Each row is a point on a landscape with many valleys, with its height.
A ball rolls from a point to the lowest of its 2 nearest points, and stops where none of them is lower. Distance is the straight distance between rows; heights are no part of it.
<485> height 6.18: [ 76 130 106  73 142 134 100 121 167 151 123 198 130 110 120 143 150 113
 103  91 121 110 127 174  93  97 129 155 167 121 151 113 129 164  99 165
 151 138 137  90 100 107 142 103 165 163  96 130 170 141 140 150 103 215
 117 121 160 142  95 131 150 164 119  96  89 120 100]
<268> height 2.99: [131 127 132 140 109 175 150 117 168  97 125  86 148 121 127 120 109 155
 124  67 139 128 144  96 121 176  81  88 104  84  97  70  73 114 128 127
  88 123 117 145 145 121 202  82 122  89  77 134 106 118 115 148 108 147
 123 148 162 144 122 108  92 158 116 109 128 146 128]
<353> height 5.24: [206 133  89 170 114  81 188 151 113 101  64 133 131  87  91 166 106 147
 152 133 175 104 113 141 108  95  99 134 171 142 114  79 133 144  46  89
 105 112 122 162 120 105 118 109  79 127 159 168  43 110  44  96 169 142
 133  98 168 148  89 209 147 152  96  81 104 157 137]
<730> height 2.30: [169 118 156 149 181 104 154 110 146  51 144 134  90 129 117 126 147 130
 142 101 103 154 102  95 103 151 120 135 104  92  95 117 111 164 167 124
 145 150 134 146 179  70 172 116 142 121  89 113  79  95 114  99 132 109
 142 169 170 146 134  97  71 114 134 105 130 153 135]
<305> height 5.29: [ 93  62 122 116 159 146 139 145  98 197  75 164 115 136 134 121 123 117
 111 136  87 107 157 141 106 131  84 144  93 130 156  82 124  91 132 154
 138 135 130  96 121 164 156 152 172 104 103 139 126 120 160 128 175 152
 114 119 114 193  65 101 142 158 147 148 111 127 120]
<612> height 7.55: [121 161 116 113 124 110 135 107 170 103 176 119 142 118 139 140 116 104
  99 118 119 158 106 146 113 109 193 191 168  97 131 162 185 243 116 155
 138 138 135 147 121  62 102  71 153 149 132 120 159 119 118 128  83 123
 168 140 148  45 149 130 147 150  91 133 150 132 115]
<591> height 4.56: [143  66 157 155 171 133 179 127 157 111 113 166  97 168 123  99 120 126
 163 124  84 144 125 109 113 157 158 117  38  88  83 114 170 132 200 103
 194 143 117 126 181 139 172 132 183  97 106  89 107 117 142  73 202  98
  99 192 164 147 155  81  92 121 152 181 140 157 140]
<164> height 5.38: [149 140 108 164 137  92 163 117 150 101  96 147 105  72  76 159 127 154
 171 102 161 114  95 149  94  94 108 133 132 120  99  82 115 130  93 111
 111 142  96 137 145 101 144 100 112 148 137 164  98 123  70  80 131 140
 131 129 184 161  71 184 131 127  90  64  93 149 165]
<830> height 2.07: [102 164 126 117 126 173 137  82 147 123 118 120 122 150 152 158 145 154
 135 110  81 129 134 125 107  88  90  97  76  91 142 156 113 126 142 125
 106 146 166  77 187  92 160 148 127  82  87  97 184 153 152 138 118 134
 146 139 183  99 114 101 117 133  63 101 150 128 118]
<666> height 1.46: [106 129 161 141 153 186 112 104 125 111 113 110 122 128 150 175 137 142
 132 106 106 125 139 132  85  83  62  91  94  75 123 115  68  97 119 123
  99 144 126  63 172  75 185 131 145 113  76 139 144 142 143 129  91 152
 162 186 193 133 111 116  87 176  74  88 122  91 129]
<237> height 5.11: [ 93  77 140 104 152 134 111 134 101 155 116 146 110 178 129 137 104  90
 113 133  91 141 158 131  98 178 110 171 126 124 153  65 141  84 167 145
 158 157 158  99 116 148 110 149 182  93  96 122 126 134 167 144 162 116
 119 139  85 174  90 148 147 147 155 173 130 107 105]
<193> height 2.31: [165 107 176 100 172  70 136 111 153  86 133 175  98 147 138  94 149 119
 134 105 125 164 113  96 140  98 187 159 112 126  90 156 139 134 191 134
 184 145 152 119 142 113 111 127 132 176 136  71 142 109 131  74 120 122
 137 148 182 138 181  68  85  90 130 161 143 138 141]
<354> height 7.75: [ 71 135  99 106  91 153 112 119 147 129 209  88 158 144 145 118 113  74
  55 153 127 170 139 178 165 127 211 131 141 123 141 185 182 176 142 151
 114 144 136 122  92 136 103 119 140 146 139 125 176 137 133 149  76 102
 143 121  70  84 157 120 155 118 167 148 165 110  98]
<74> height 7.14: [128 117 117 166 158 166 151 124 103 150  96 157 128 126 153 149 128 138
 104 170 112 129  99 157 110  52  67 110 138  92 128 135 121 168  99 120
  81 128 123 104 190  89 141 127 113  97 129 155 165 169 136 114 121 163
 158 162 200 116 128 139 142 201  54  54 125 114 110]
<1031> height 7.65: [ 77 140 115 124 107 110  98 104 141 135 178 113 125 154 148 144 125  84
  87 173 137 175 114 165 124 123 190 162 155 113 168 157 176 208 133 148
 133 131 130 126 119  95  96 126 159 158 118 133 155 132 148 134  91 113
 151 121  85  78 132 155 149 126 144 139 153 112 111]
<804> height 2.52: [154 116 151  93 140  75 131 135 160 149 150 172 112 129 136  97 144 136
 150  78 142 142 139  86 132  69 200 154 119 137 100 172 147 159 166 152
 162 109 128 126 109 122 114 134 114 176 132  81 161 128 150 102 118 146
 114 115 160 119 176  81 112  85 162 164 138 123 127]
<466> height 5.50: [114  78 124 137 148 107 147 129 140 141  70 144  83  77  87 151 129 132
 158 127 135  92 130 174  79  79  88 116 121  94 112  76  96  89  79 137
 139 132  82 129 139 115 143 129 139 148 122 154  89 111  97  80 147 157
 110 130 171 173  56 171 124 134 116  72  70 129 159]
<870> height 5.92: [ 95  77 128 128 127  87  82 124  86 130 125  73  97  97 121 171 144 121
  93 165 151 145 133 141 104 109 128 136 175 184 152  82  99  79 100 121
 139 161 120 112  70  97  63 153 159 162 176 179 112 113 100 114  75 101
 169 117  89 135 108 174 111 112 156 120  83 105 144]
<59> height 5.93: [106 138 121  89 171  91  88 122 122 146  91 160  85 101 128 163 154 125
 135 141 156  89 115 151 105  42  94 167 147 138 144  97 126 122  53 159
 142 146 154  86 101  79  69 138 152 132 118 174 173 124 109  90  91 196
 177 122 162 143  90 166 162 140  72  66 108  92 111]
<809> height 4.15: [ 92 133 167 120 161 160 110 130 146 121 144 155 113 128 130  91 142 128
 139 119  77 138 114 126 158 162 128 126  95 145  90 163 147  93 187 130
 160 157 126 103 157 161 137 146 157 128 108  74 173 153 169 137 156 148
  95 183 143 135 147  58 113 144 104 179 141 134 148]
<891> height 6.91: [ 89 159  96 154 128 190 113 113 118 192  94 123 166 138 163 141 106 117
  91 181 106 111  87 166 146 102 112 129 150 129 164 184 111 187 113 155
  75 123 111 100 164 137 134 126  86 114 132 143 173 173 175 156 103 145
 151 122 114 131 132 121 182 206  98  89 166  82  84]
<821> height 6.67: [ 86 172  97  90  90 155  96 120 118 187 102 124 118 165 157 145 125 127
 118 157 114 127 125 173 146 146 133 155 104 162 179 157 134 148 108 143
  82 134 104 120 146 163 118 127 128 109  90 147 177 131 164 164 128 135
 122  98  57 120  99 136 210 138 100 164 174 130  96]
<689> height 2.08: [134 137 122 153 132 133 153 120 125 151  82 156 110 137  95 151 127 119
 162 120 100  67 120 159  96 152 133 144 136 146 172 126 182 126 112 147
 156 128 129 157 140 135 134 160 124 105 159 116  93 132 118 118 183  88
 108 113 126 115  92 147 169  88 131 131 117 160 174]
<540> height 4.92: [105  67 131 128 144 135 152 131 127 176 114 156  95 176 149 100  98 103
  99 142  58 146 152 141 130 160 160 192 118 114 158 103 172 158 195 158
 149 162 149  85 154 158 111 148 176 101  82 106 164 145 181 143 179 112
 109 139  73 177 118  84 147 141 145 191 154 143  91]
<313> height 2.86: [139 161 104 137 131 163 183 136 132 143  64 137 156 100 141 127 130 175
 155 104 103 105 147 115 147 126  90  51  65 103 115 163 134 121 104 106
 111  76 127 127 151 200 194 142  80  63 118 121 134 127 140 126 172 134
  92 142 138 103 124 107 130 157  85 138 140 170 160]
<1033> height 1.26: [166 130 121 138  97 118 138 147 124 142 119 145 132 156 142  93 109 141
 163 148 147 124 133 109 165 154 147 111 121 133 131 154 149 184 120 102
 134  40 106 181 144 155 127 110 115 124 135 120 100 118 125 150 154 119
  86 110 113 119 143 120 117 135 152 130 135 139 126]
<904> height 2.98: [110 138 162  94 148 117 120 121  81 179 127 127 127 150 146 111 150 122
 165 123  96 145 146  91 129  71 139 122  64 116 114 192 138  99 211 142
 101 141 143  86 144 160 131 210 107 121  97  93 172 137 155  93 165 112
 119 131  91 142 122 142 150  95 173 159 157 101 102]
<57> height 6.78: [129 162 103 119 138 103 105 132 145  82 146 149 164  86 121 158 147 139
  92  94 164 117 102 129 150  94 125 140 194 153 130 131 142 146  86 156
 123 143 173 128  76 112  91 119  98 162 155 142 144 141  88 106  85 155
 147 108 144 109 139 132 138 117  99  66  95 138 123]
<303> height 3.48: [115 108 148 130 128 169 125 145 168 123 151 100 142 160 143  80  96 113
 103  82  99 142 162  81 133 200 111 111  95  79  94 113 117  95 153 152
 158 107 143 127 157 160 149 106 152  66  94  91 129 125 189 180 155 111
 123 166 135 139 160  60  93 146 161 191 189 144 115]
<752> height 4.73: [135  38 154 147 144 138 189 121 122 154 101 166  88 191 136 114  98 126
 145 120  57 145 163 112  90 131 168 145  81  89 105 104 176 160 201 130
 179 135 151 109 161 144 143 133 176 103  90  91 133 125 173 100 206  81
 115 164 130 153 150  68 111 132 164 200 150 148 102]
<767> height 2.44: [147 100 131 173 124 107 136 144  87 121 101  69 101  86  83 133 111 103
 183 166 161 115 137 116  95 123 121  99 139 111 106  85 125  79 105 110
 168 119  62 168 120 114 142 127 157 177 171 152  21  79  73 116 152  78
 109 139 111 138 104 185 124 110 193 131  99 114 154]
<908> height 1.98: [ 77 100 165 144 170 160  95 108  93 131 104  82 114  81 159 152 159 130
 150 128 108 134 128 122  87  88  65  66  76 103  86  94  42  36 136 126
 125 175 119  54 139  97 179 143 156 127  98 170 149 134 145 132  76 148
 165 193 187 138  94 118  93 180 106 134 110  76 132]
<876> height 5.42: [113  51 127 133 136 160 130 190  97 186  81 112 124 133 133 101 109 121
 109 141 113  93 170 112 100 118  98  97 103  98 140  71  94  76 124 139
 151  99 112 124 131 193 149 139 155  94 101 133  91 106 160 136 185 133
 111 144 106 198  81 113 118 162 186 136 108 132 117]
<520> height 1.93: [132 112 139 151 131 107 102 136  99  91 138 104  98 119  97 136 126 117
 149 160 159 119 112 143 112 189 108 131 162 135 111  99 122 102 121 100
 158 147  71 177 127 121 114 127 155 173 143 140  45 113 111 144 127 107
 110 127 124 151 104 208 122 115 173 126 105  90 169]
<419> height 4.89: [179 187 133 120  98  82 111 109 107  86 137 102 101 112 106 176 138 146
 139 128 187 103 110 155 125 146 117 142 157 158 137  98 156 143  67  87
 109 127 102 164 119  79  75 112 108 145 141 149  98 119  74 126 112 130
 144  98 148 110 119 207 158 123  73 107 145 118 145]
<733> height 2.20: [132 143 105  32  94 106  92 170  95 119 177 137 150 168 152 126 121  96
  69 131 157 155 187 149 143 185 187 144 156 143 159 104 166  79 123 119
 130 184 134 120  79 189  69 138 135 141 141 124 133 127 102 119 122 112
 115  92  48 156 129 148 145  93 180 195 134 133 101]
<766> height 5.63: [137  72 140 116 154  87 110 113 112 154  85 119  47 130 100 160 129 114
 153 127 144 121 169 135  86  61 113 134 122 123 146  60  90  68 106 124
 146 136 114  93 122 127  96 152 139 146 139 157 116 109 119  64 139 144
 132 122 140 195  61 183 107 104 135 103  72 113 150]
<763> height 2.64: [159 135 129 151 132  83 145  97 134 111 117 124  86 129  96 174 154 150
 196 123 129 118  96 148  99 133 131 155 107 147 138 122 186 129 122 104
 149 127 127 167 143 101 117 159 137 119 160 127 102 129  97  87 156  81
 132 135 164 113 125 142 160  75 110 144 119 119 201]
<678> height 0.54: [104 117 113  92 110 111  85 176 143 118 139 160 113 151  97 102 114 133
 106 154 157 126 149 126 143 208 135 147 166 165 182  84  94  91 123 124
 152 152 103 144 120 154  98 134 163 149 131 128 111 146  91 140 141 156
  82  78  96 182 108 133 120 120 169 138  84 108 121]
<994> height 6.50: [168 153 147 120 139 114  86 128 138  44 157 132 136 121 122 136 147 130
 100 131 136 145 117 109 151 187 132 132 164 153 131 100  98  98 125 116
 124 153 138 143 139  83 113 121 124 120 126 122 102 131  90 147  88 111
 145 153 130 114 146 124  90 119 114 100 108 126 145]
<544> height 6.79: [101 154 114 160 103 170 128 111 111 184 117 107 135 138 181 136 128 137
 102 167 100 113 105 141 162 153 107 122 118 171 143 168 129 146 130 132
  77 111 137 115 172 172 133 132 109  84 108 146 169 153 166 158 122 117
 127 120  94 116 138  97 175 149  90 132 176 114 104]
<679> height 6.41: [ 86 115  96  64 113  83  86 114 158 136 149 154 101 136  95 169 140 101
 111 114 159 134 143 180  78 139 167 179 168 128 174  88 160 159  97 158
 156 178 123 129  69 101  78 105 158 148 140 128 146 125 119 120 116 146
 122  86 110 127  82 179 170  96 132 132 111 121 136]
<710> height 4.35: [ 94  91 163 133 160 169 142 102 143 107 139 150 105 156 149  82 142 133
 162 139  78 153 108 126 136 148 104 100  55 101  71 134 146 122 179 132
 158 132 107 101 210 135 178 135 174 105  95  91 156 149 166 121 156 128
 112 195 172 128 160  63 101 154 123 154 153 140 139]
<668> height 6.88: [114 178 115 102 121 136 113 123 143 115 136 140 169  99 123 146 158 130
  96  71 126  93 125 151 146  88 132 128 177 135 147 152 155 150 117 170
 115 141 177 104  71 130 111 131  82 140 137 115 187 129 130 146 104 153
 133 117 124 101 131 118 140 103 108 113 119 165 141]
<489> height 2.83: [194 126 130 173  98 100 188 116 120 108 128  92 141  73  87 130 108 129
 183 124 166 124 132  82  98 129 141  95 129 104  89  95 134 122 120 116
 140 113  57 194 115 124 200 109 124 180 165 155   4  67  67 106 177  93
 129 121 107 128 109 147 116 118 191 112 100 118 159]
<762> height 2.34: [104 149  92 164  91 143 121 125 138 151 108 124 137 115  69 148 125 139
 103 133 154  69 111 141 149 118 106 122 176 169 153 114 103 106  94 135
 125 144 125 140  99 150 115 132 100 110 158 156 161 159  98 154 132 151
  98  58 120 151  83 145 146 111 108  93 101 143 144]
<568> height 1.65: [162 138 134 122 118 142 119 125 157 146 140 153 148 154 158  73 126 137
 112 135 141 140 128 128 206 115 184 117 137 143 107 225 115 147 172 130
 116  83 111 121 120 159  87 112  62 145 143  83 175 146 179 145  93 131
 129 130 107 110 183  35  97 132 136 158 156 134 107]
<901> height 7.84: [ 98 149  72 113  82 167 137 121 144 164 175  88 216 122 123  97 127 104
  40 132 129 116 159 158 179 153 180 130 156 140 141 188 129 188 164 165
  96 138 127 114  66 161 111 112  80 124 157 125 161 116 150 177  92 124
 132  87  57 103 160  99 177 137 181 141 151 148  80]
<705> height 7.34: [174 156 139 195 149 144 148 148 134 100 155 130 163 108 126 116 132 119
 132 155 105 140  84 134 142 132 107 125 166 131 104 143 131 189 118 110
  86 120 138 152 155  79 135  87 100 135 147 131 114 159 114 143 114 119
 129 142 177  99 163 149 130 181  91  67 137 108 120]
<291> height 0.40: [192 117 138 128 156  93 171 150 117 141  85 183 124 167 139 118 124 128
 172 126 132 108 149 115 115 126 146 129 127 101 154 136 171 170 126 106
 172  57 129 164 146 154 138 135 111 109 157  99  69  57 132 116 186  99
 113 130 146 140 164 101 113 119 176 132 149 155 115]
<1023> height 2.56: [144 173 112 124 116 180 157 119 151 125  82 124 135 128 134 145 124 155
 147  89  84 115 145 105 130 132  88  98  89 115 144 158 117 140 128 118
 112 102 161 106 141 144 176 140  96  63 111 116 136 116 156 144 140 124
 131 141 139  85 128 107 128 122  63 144 155 173 134]
<572> height 1.32: [138 113 129 131 133  98  92 158 122  88 149 144  94 128  81 110 116 145
 142 165 160 140 104 120 131 179 127 128 171 150 150  74  95  79 121 100
 167 139 104 162 141 123 100 127 152 164 143 111  63 114  65 130 146 133
  90  93 125 183 107 153 104 100 178 113  93 103 150]
<603> height 3.05: [164 192 106 134 106 191 153 146 186  94 117 131 172  96 113 106  94 163
 126  62 109 115 133 125 152 199  94  92 133 113 100 122  88 125  90 116
  79 111 122 165 145 129 183  69  81  95  98 126 119 141 128 169 129 167
 112 131 173 136 127 135 116 195  87 107 124 167 125]
<141> height 5.08: [221 157 106 129 128  71 151 144 131 114 103 119 129 113  99 150 115 141
 158 133 186 132 106 119 113  89 115 156 152 131 110 106 139 184  72 104
  99  96 149 180 118  83  98  90  78 130 137 136  71 107  76 118 135 140
 158 106 164 119 119 206 149 152  91  85 154 135 113]
<522> height 1.42: [185 137 105 159 138 139 177 128 140  87 111 126 131 108  66 101 128 101
 140 108 112  73 152 116 119 151 120 134 139 123 132 107 160 140 134 136
 184 123 120 168 120 109 137 139  99 123 164  81  58  98 115 140 179  85
 106 123 130 109 124 126 124  77 166 131 116 173 157]
<149> height 7.24: [172 139 138 177 173 139 154 150 139  98 111 155 134 118 126 148 129 132
 126 145 109 134  82 150 116 121  66 127 157 108 123 117 117 171 108 113
  86 124 137 142 184  87 140 112 112 108 119 147 100 144 102 104 147 145
 140 162 204 144 130 158 113 203  59  49 129 132 128]
<543> height 3.06: [129 161  95 188  87 140 178 129 107 136  98 121 180  95 127 122 128 177
 137  99 139  94 102 134 121  59 114  94 138 130 114 163 119 160  87 113
  78 114 141 141 104 166 161 113  73 123 150 149 160 158 120 146 140 143
 111  98 138  89 129 138 134 139  98  84 117 152 142]
<885> height 6.66: [121 146 135  80 144  91  95 144 128  48 165 136 156  86 127 152 151 128
 102  80 171 157 100 126 133 123 139 124 183 149 133 114 118  89 119 128
 127 163 154 125  74 112 125 130 135 176 134 144 130 114  77 104  59 132
 155 146 131 114 149 124 106  94 140 109  89 115 114]
<1007> height 6.23: [ 69 120 116 129 153 148  84 159 152  98 137 154 144 113 105 143 148 118
  56 150 119 140 111 152 146 179 101 148 207 154 169  90 102  66 123 161
 136 202 128 103 110 123  95 139 148 125 162 146 121 169 112 125  97 136
 125 143 115 145 109 121 127 140 104  79  90 120 131]
<251> height 3.51: [160  86 170 146 120 127 149  96 137 104 156  99 114 147 132 126 109 106
 118 112  97 147 161  67 140 165 146 137  82 133 109 109 150 115 176 120
 160 111 169 135 117 114 139 128 163 118 120 133  96  97 139 154 154  61
 146 149  88 108 165  86 102  74 157 190 149 158 118]
<816> height 7.45: [150 135 113 162 151 120 152 116 159  84 161 136 142 120 127 130 127 108
  91 159 121 166  98 135 124 120 131 181 186 131 138 126 144 243 113 144
 105 119 156 141 123  65 112  92 116 135 136 133 110 120 129 147  90 126
 164 143 152  89 151 153 138 180 109  85 135 128 100]
<328> height 1.88: [ 89 174 102 163  62 157  99 150 115 132 158  62 167 103 101 115 110 140
 109 155 166  74 118 135 174 176 106 101 152 176 135 125 110  75  91 125
 100 150 107 165 109 158 100 108 114 125 156 142 156 173  99 178 115 142
 101  73  89 116 111 150 167 128 114 135 126 127 153]
<43> height 2.18: [116 154 137  85 143 152 100 116 126 158 154 153 151 168 162  91 130 128
 101 107 135 140 160 132 167 109 131 115 131 122 134 196 102 118 167 152
 101 113 137  88 158 147 134 134  89 113 104  92 175 127 165 141 119 140
 130 147 115 160 166  80 102 134 149 123 153 116  86]
<868> height 6.07: [ 78  88 109 161 132 150 107 135 126 120 159  92 139  73  97 159 149  94
  60 166 116 138 117 152 114 127 134 142 188 156 149  82 112 107 104 147
 134 181 138 117  60  77  75 115 137 146 171 168 117 141 110 136  86 109
 157 113 110  94  92 160 134 129 122  95  87 123 139]
<509> height 3.75: [124 106 169 131 132 119 153 115  91 165 124  84 142 117 171 122 136 119
 179 152 141 170 145  67 121  53 117  85  86  87 113 160  82 101 133 109
  97  81 138 124 133 115 170 164 155 151 119 167 106 102 127  99 119 106
 170 160 112  89 165 122 100 107 151 114 154 112 108]
<264> height 3.55: [120 137 165 113 121 119 123 124 121 108 196  99 140 119 136  89 132  95
 163 119 113 136 116  80 132 184 169 133  98 162 100 145 173  81 168 117
 173 137 127 139 113 171 112 151 157 150 147  94 129 141 138 129 128  85
 108 144  77  81 165 131 154  70 175 212 141 103 162]
<768> height 4.39: [165 124 127 161  90  93 116 115  90 115 151  80 147 132 158 118 126 170
 181 154 191 160 105 106 152 102 131 120 116 146  91 171 114 164 106  83
  72  63 127 171 102 106 139 114 109 161 137 173 113 144 100 128 104 117
 149 102  98  72 174 141 124 123 116 128 131  93 137]
<621> height 3.15: [134 145 141 144 105  92 122 111 103 100 183  79 103 116 119 144 142 115
 169 130 130 132 106 111 116 163 161 137 100 162 115 130 174 121 148 113
 153 131 121 166 106 109 119 141 150 152 144 124 112 128 114 118 109  68
 127 135 103  69 145 154 153  61 128 168 118  93 180]
<60> height 2.32: [107 186 117 120  68 145  98 112 127 113 173  83 157 124 132 122 123 163
 113 119 142 111 110 126 167 186 150 112 131 165 132 139 138 106 129 111
  97 124 123 169  97 154 117 106 108 125 141 129 172 160 123 170  96 123
 129  97  89  92 156 128 138 111 107 151 129 131 142]
<416> height 2.71: [156 135 125 139 112 125 159  93 171  81 139  95 121 144 133 152 115 146
 132  92 118 140 134  98 113 160 122 136  98  84 108  92 121 169 142 119
  83 128 118 144 139  94 167  84 134  99  94 147  90 107 126 122 121 110
 141 141 161 114 135 114  86 134 118 108 138 171 119]
<990> height 1.51: [127 133 117  63  95 138  79 186 113  99 181 134 162 157 141 116 107  97
  50 147 158 154 175 124 137 199 162 124 185 138 177  78 117  69 121 114
 156 181 123 133  76 147  92 116 155 121 153 128 100 132  98 147 109 137
 129  98  63 157 116 135  99  97 177 138 111 140  87]
<1037> height 5.56: [100  57 100 161 136 138 200 184  93 183  99 131 168 144 168 108 120 140
 160 180 130 119 148 123 115 139 116  84  85  85 119 100 121 104 116 105
 139  86  91 131 161 196 165 146 161 106 111 150  77  87 147  75 187 118
 108 159 120 164 129 115 109 162 166 129 127 148 143]
<903> height 2.76: [145 140 128  67  99 106 114 134 119 133 151 124 119 189 161 110 111 103
  75 132 123 139 167 139 163 181 195 164 126 161 127 135 185 113 181 135
 154 162 136 120  96 185  64 124 131 127 129 108 150 126 147 137 129 104
 123 118  49 136 144 107 149  86 148 223 170 149 106]
<833> height 3.16: [149 122 155 118 100 123 123  95 135 120 173 103 111 183 157 130 114  98
  91 149 103 161 155 104 167 163 183 156  98 133 122 154 152 147 170 111
 127 123 143 136 123 138  76 118 160 113 135 102 153 127 166 153 118  76
 130 130  83 109 170  89 115  73 132 206 181 167 114]
<586> height 2.73: [142 180 123 173  84 154 125 139 151  87 142 105 148 115 114 108 126 180
 158 100 132 119  88 124 172 187 127 101 108 140  83 137 129 125 127 106
 106 125 127 165 137 140 152  86  94 105 109 107 154 180 128 147 113 126
 100 116 165 100 156 113 120 151  88 141 126 150 159]
<444> height 2.65: [115 140 156  83 130 162 122 127 106 182 132 126 147 147 172  89 143 131
 132 120 123 144 163  87 176  97 116  89  45 106 108 207  99  81 190 123
  92 100 154  77 162 174 133 198  86 110  91 108 182 148 179 119 130 123
 129 140 105 152 147 111 122  98 177 163 168 109 106]
<803> height 2.74: [130 153 104 206 107 151 147 160 129 136 102 132 173  81 100 125 115 167
 112 131 133  79  81 146 158 113  86 117 182 160 133 146 101 155 102 109
  94 125 148 146 114 157 139 119  69 102 164 135 154 196 109 146 138 169
 113  78 151 123 127 132 153 174  80  81 103 140 127]
<584> height 4.09: [119 118 146 129 127 105 102 126  76 163 144 101 129 149 158 134 132 151
 158 168 166 155 110 131 136  47 127 113 116 142 128 179  92 126 118 121
  79  77 131 116 132 114 120 158 117 169 121 161 154 121 126 120  94 122
 160 116 122 126 157 129 117 112 128 101 151  95 123]
<787> height 1.85: [155  95 164 131 194 104 139 102 157  82 132 176  85 137  95 124 141 138
 103  96 101 156 125  98 114 130 150 151 115 118 111 111 143 136 185 144
 163 173 161 107 149  86 125 142 139 133 111  73 112 112 134  86 150 121
 140 154 180 153 150  92  62  84 126 103 120 149 144]
<265> height 1.86: [157 155 132 135  95 131 129 120 141 141 146 134 130 160 132  93 128 140
 141 125 155 136 112 137 181 106 174 109 140 125 105 203 147 201 148 148
 102  73 110 143 137 134 104 107  78 150 151 106 163 150 145 145 121 139
 126  96 123 108 174 124 112 114 135 111 145 138 128]
<841> height 6.37: [131 150 145 121 151 154 104 148 184  84 165 150 138 137 112 119 127 117
  54 139 124 129 130 135 161 207 116 148 199 150 164 101  87 104 123 142
 125 163 146 114 153  93 113 111 125  87 135 120 125 141 113 154 119 130
 122 143 145 160 131 101  84 165 100  71 113 150 107]
<417> height 1.34: [177 111 133 115 164  96 131 144  97 137  81 156 104 158 113 160 142 120
 160 134 155 107 156 125 112  83 114 133 124 119 159 132 131 115 116 120
 177  86 144 142 137 131 126 174 119 123 148 106  65  60 116 103 174 129
 139 128 143 161 123 153 102 100 162  98 126 117 138]
<320> height 3.38: [103 109 167 106 115 107 113 101  69 175 134  56 117 130 154 125 133 123
 202 138 128 165 155  70  93  96 118  90  37 110 107 157  95  60 162 108
 102 109 135 107 124 150 155 207 138 131 107 133 141 116 151 102 140  96
 137 137  92 116 144 156 148  76 163 185 150  98 117]
<169> height 3.26: [102 125 131 100 114 175 119 141 162 137 135 104 144 133 148 121 100 140
 151  85 117 147 160  73 110 165  78  91  68  81 110  89  92  78 131 136
 132 102 147 125 147 158 201 106 171  96  68 133 132 103 176 172 125 150
 119 161 162 151 125  83 115 145 126 188 163 122 104]
<491> height 6.04: [111 157 112  76 149 106  85 137 151 168  90 186  97 113 116 150 133 123
 132 128 155 108 122 180 113  58 106 174 146 146 151 103  98 123  70 137
 141 115 112  93 102 119 114 127 161 159 118 179 176 138 135 118 100 224
 125 113 159 185  95 169 143 155  76  79  73  87 109]
<70> height 7.92: [144 151  92 125  88 145 155 128 133 132 161 117 158 149  97  79 118 112
  50 173 133 100 172 155 169 157 195 137 156 144 145 164 149 200 119 152
 126 129 104 154  91 156  82 101  83 106 172 111 141 127 149 203 130 115
 109  63  71 113 139 123 158 110 179 150 147 175 106]
<736> height 3.90: [111 119 158 133 144 148 139 126 120 158 132 139 125 123 159  99 137 123
 152 137  76 113  95 125 137 143 152 150 115 155 110 178 181 110 177 133
 168 139 139 132 135 163 129 164 151 143 128  86 157 139 160 129 151 104
 108 144 101 110 147  78 153 101 133 200 137 129 147]
<46> height 3.17: [127 139 103 180 128 143 195 133  87 145  78 148 176  94 152 125 152 181
 174 111 107 111 111 108 127  56 101  69  93 115 105 167 136 137  98 101
 111  93 139 128 140 178 170 148  81 115 142 147 141 134 119  94 154 142
 105 128 138  86 133 119 125 149  88 102 111 148 157]
<853> height 5.76: [109  71 142 118 165  88  93 137  95 144  77 136  62 114 113 169 144 108
 128 160 155 141 134 143  94  69 122 160 162 166 153  77  97  79  99 155
 167 130 135  79 104  97  78 142 153 149 145 150 121 107 114  93  95 160
 153 120 121 156  84 176 121 126 125 101  91  87 136]
<197> height 6.55: [ 88 142 104  69  99 128  89 117 124 170 117 123 104 157 128 166 114  96
 120 121 136 105 151 171 105 139 119 139 120 130 185 127 137 119 105 126
 114 142 112 119 116 134 107 116 147 124 121 144 156 118 162 137 119 133
 127  93  93 133  72 185 190 121 121 148 135 114 129]
<951> height 6.30: [ 96 114 106  69 155  96 100 121 165 121 132 185 110  97  95 151 159 112
 140  59 123 112 122 159  72 127 123 171 159 116 148  83 148 132 107 155
 159 166 124 103  95 108 121 125 177 166 130 111 136 131 112 109 117 182
 124 107 130 151  82 159 140 101 147  98  78 116 136]
<500> height 7.03: [ 80 109 132 182 137 201 132  99  91 189 107 116 156 107 173 130 123 118
 114 180  91 132 112 158 110  61  82 113 129 103 129 155 105 151 104 141
 101 147 119  89 155  99 165 130 112 135 137 154 164 169 149 136  96 147
 162 145 160 102 115 121 148 206  94  87 131  86 108]
<952> height 2.14: [153 109 160 125 141  93 136 144 146 141 141 172 152 121 155  41 135 135
 162  95 138 139 133  78 168  95 165 114 111 132  96 210 121 149 188 133
 141  73 131 133 110 144 157 150  84 165 142  99 137 113 152 131 125 132
 106 119 133 117 183  42  93 115 185 162 127 141 113]
<430> height 4.65: [154 162 133  90  97  74  99 116  94 105 125 100 102 131 139 161 128 169
 200 119 196 144  98 126 123 146 117 121 110 156 113 141 105 125  81  81
 107  98 108 164 137 112 132 108 118 164 125 162  94 102  95 136  93 133
 137 116 128 101 149 184 128 131 115 169 134  98 159]

Call two points neighbours if one is among the 2 nearest of the other. Go from one point of each pair to the other, from neighbour to neighbour, staying as low as possible. Name the highest point that can't be avoided.
<787>, <568> => <804>
<328>, <666> => <46>
<787>, <328> => <603>
<568>, <291> => <265>

For each start below, name the point where the ball stops.
<891> => <568>
<251> => <678>
<237> => <291>
<264> => <291>
<853> => <568>
<612> => <568>
<303> => <787>
<584> => <568>
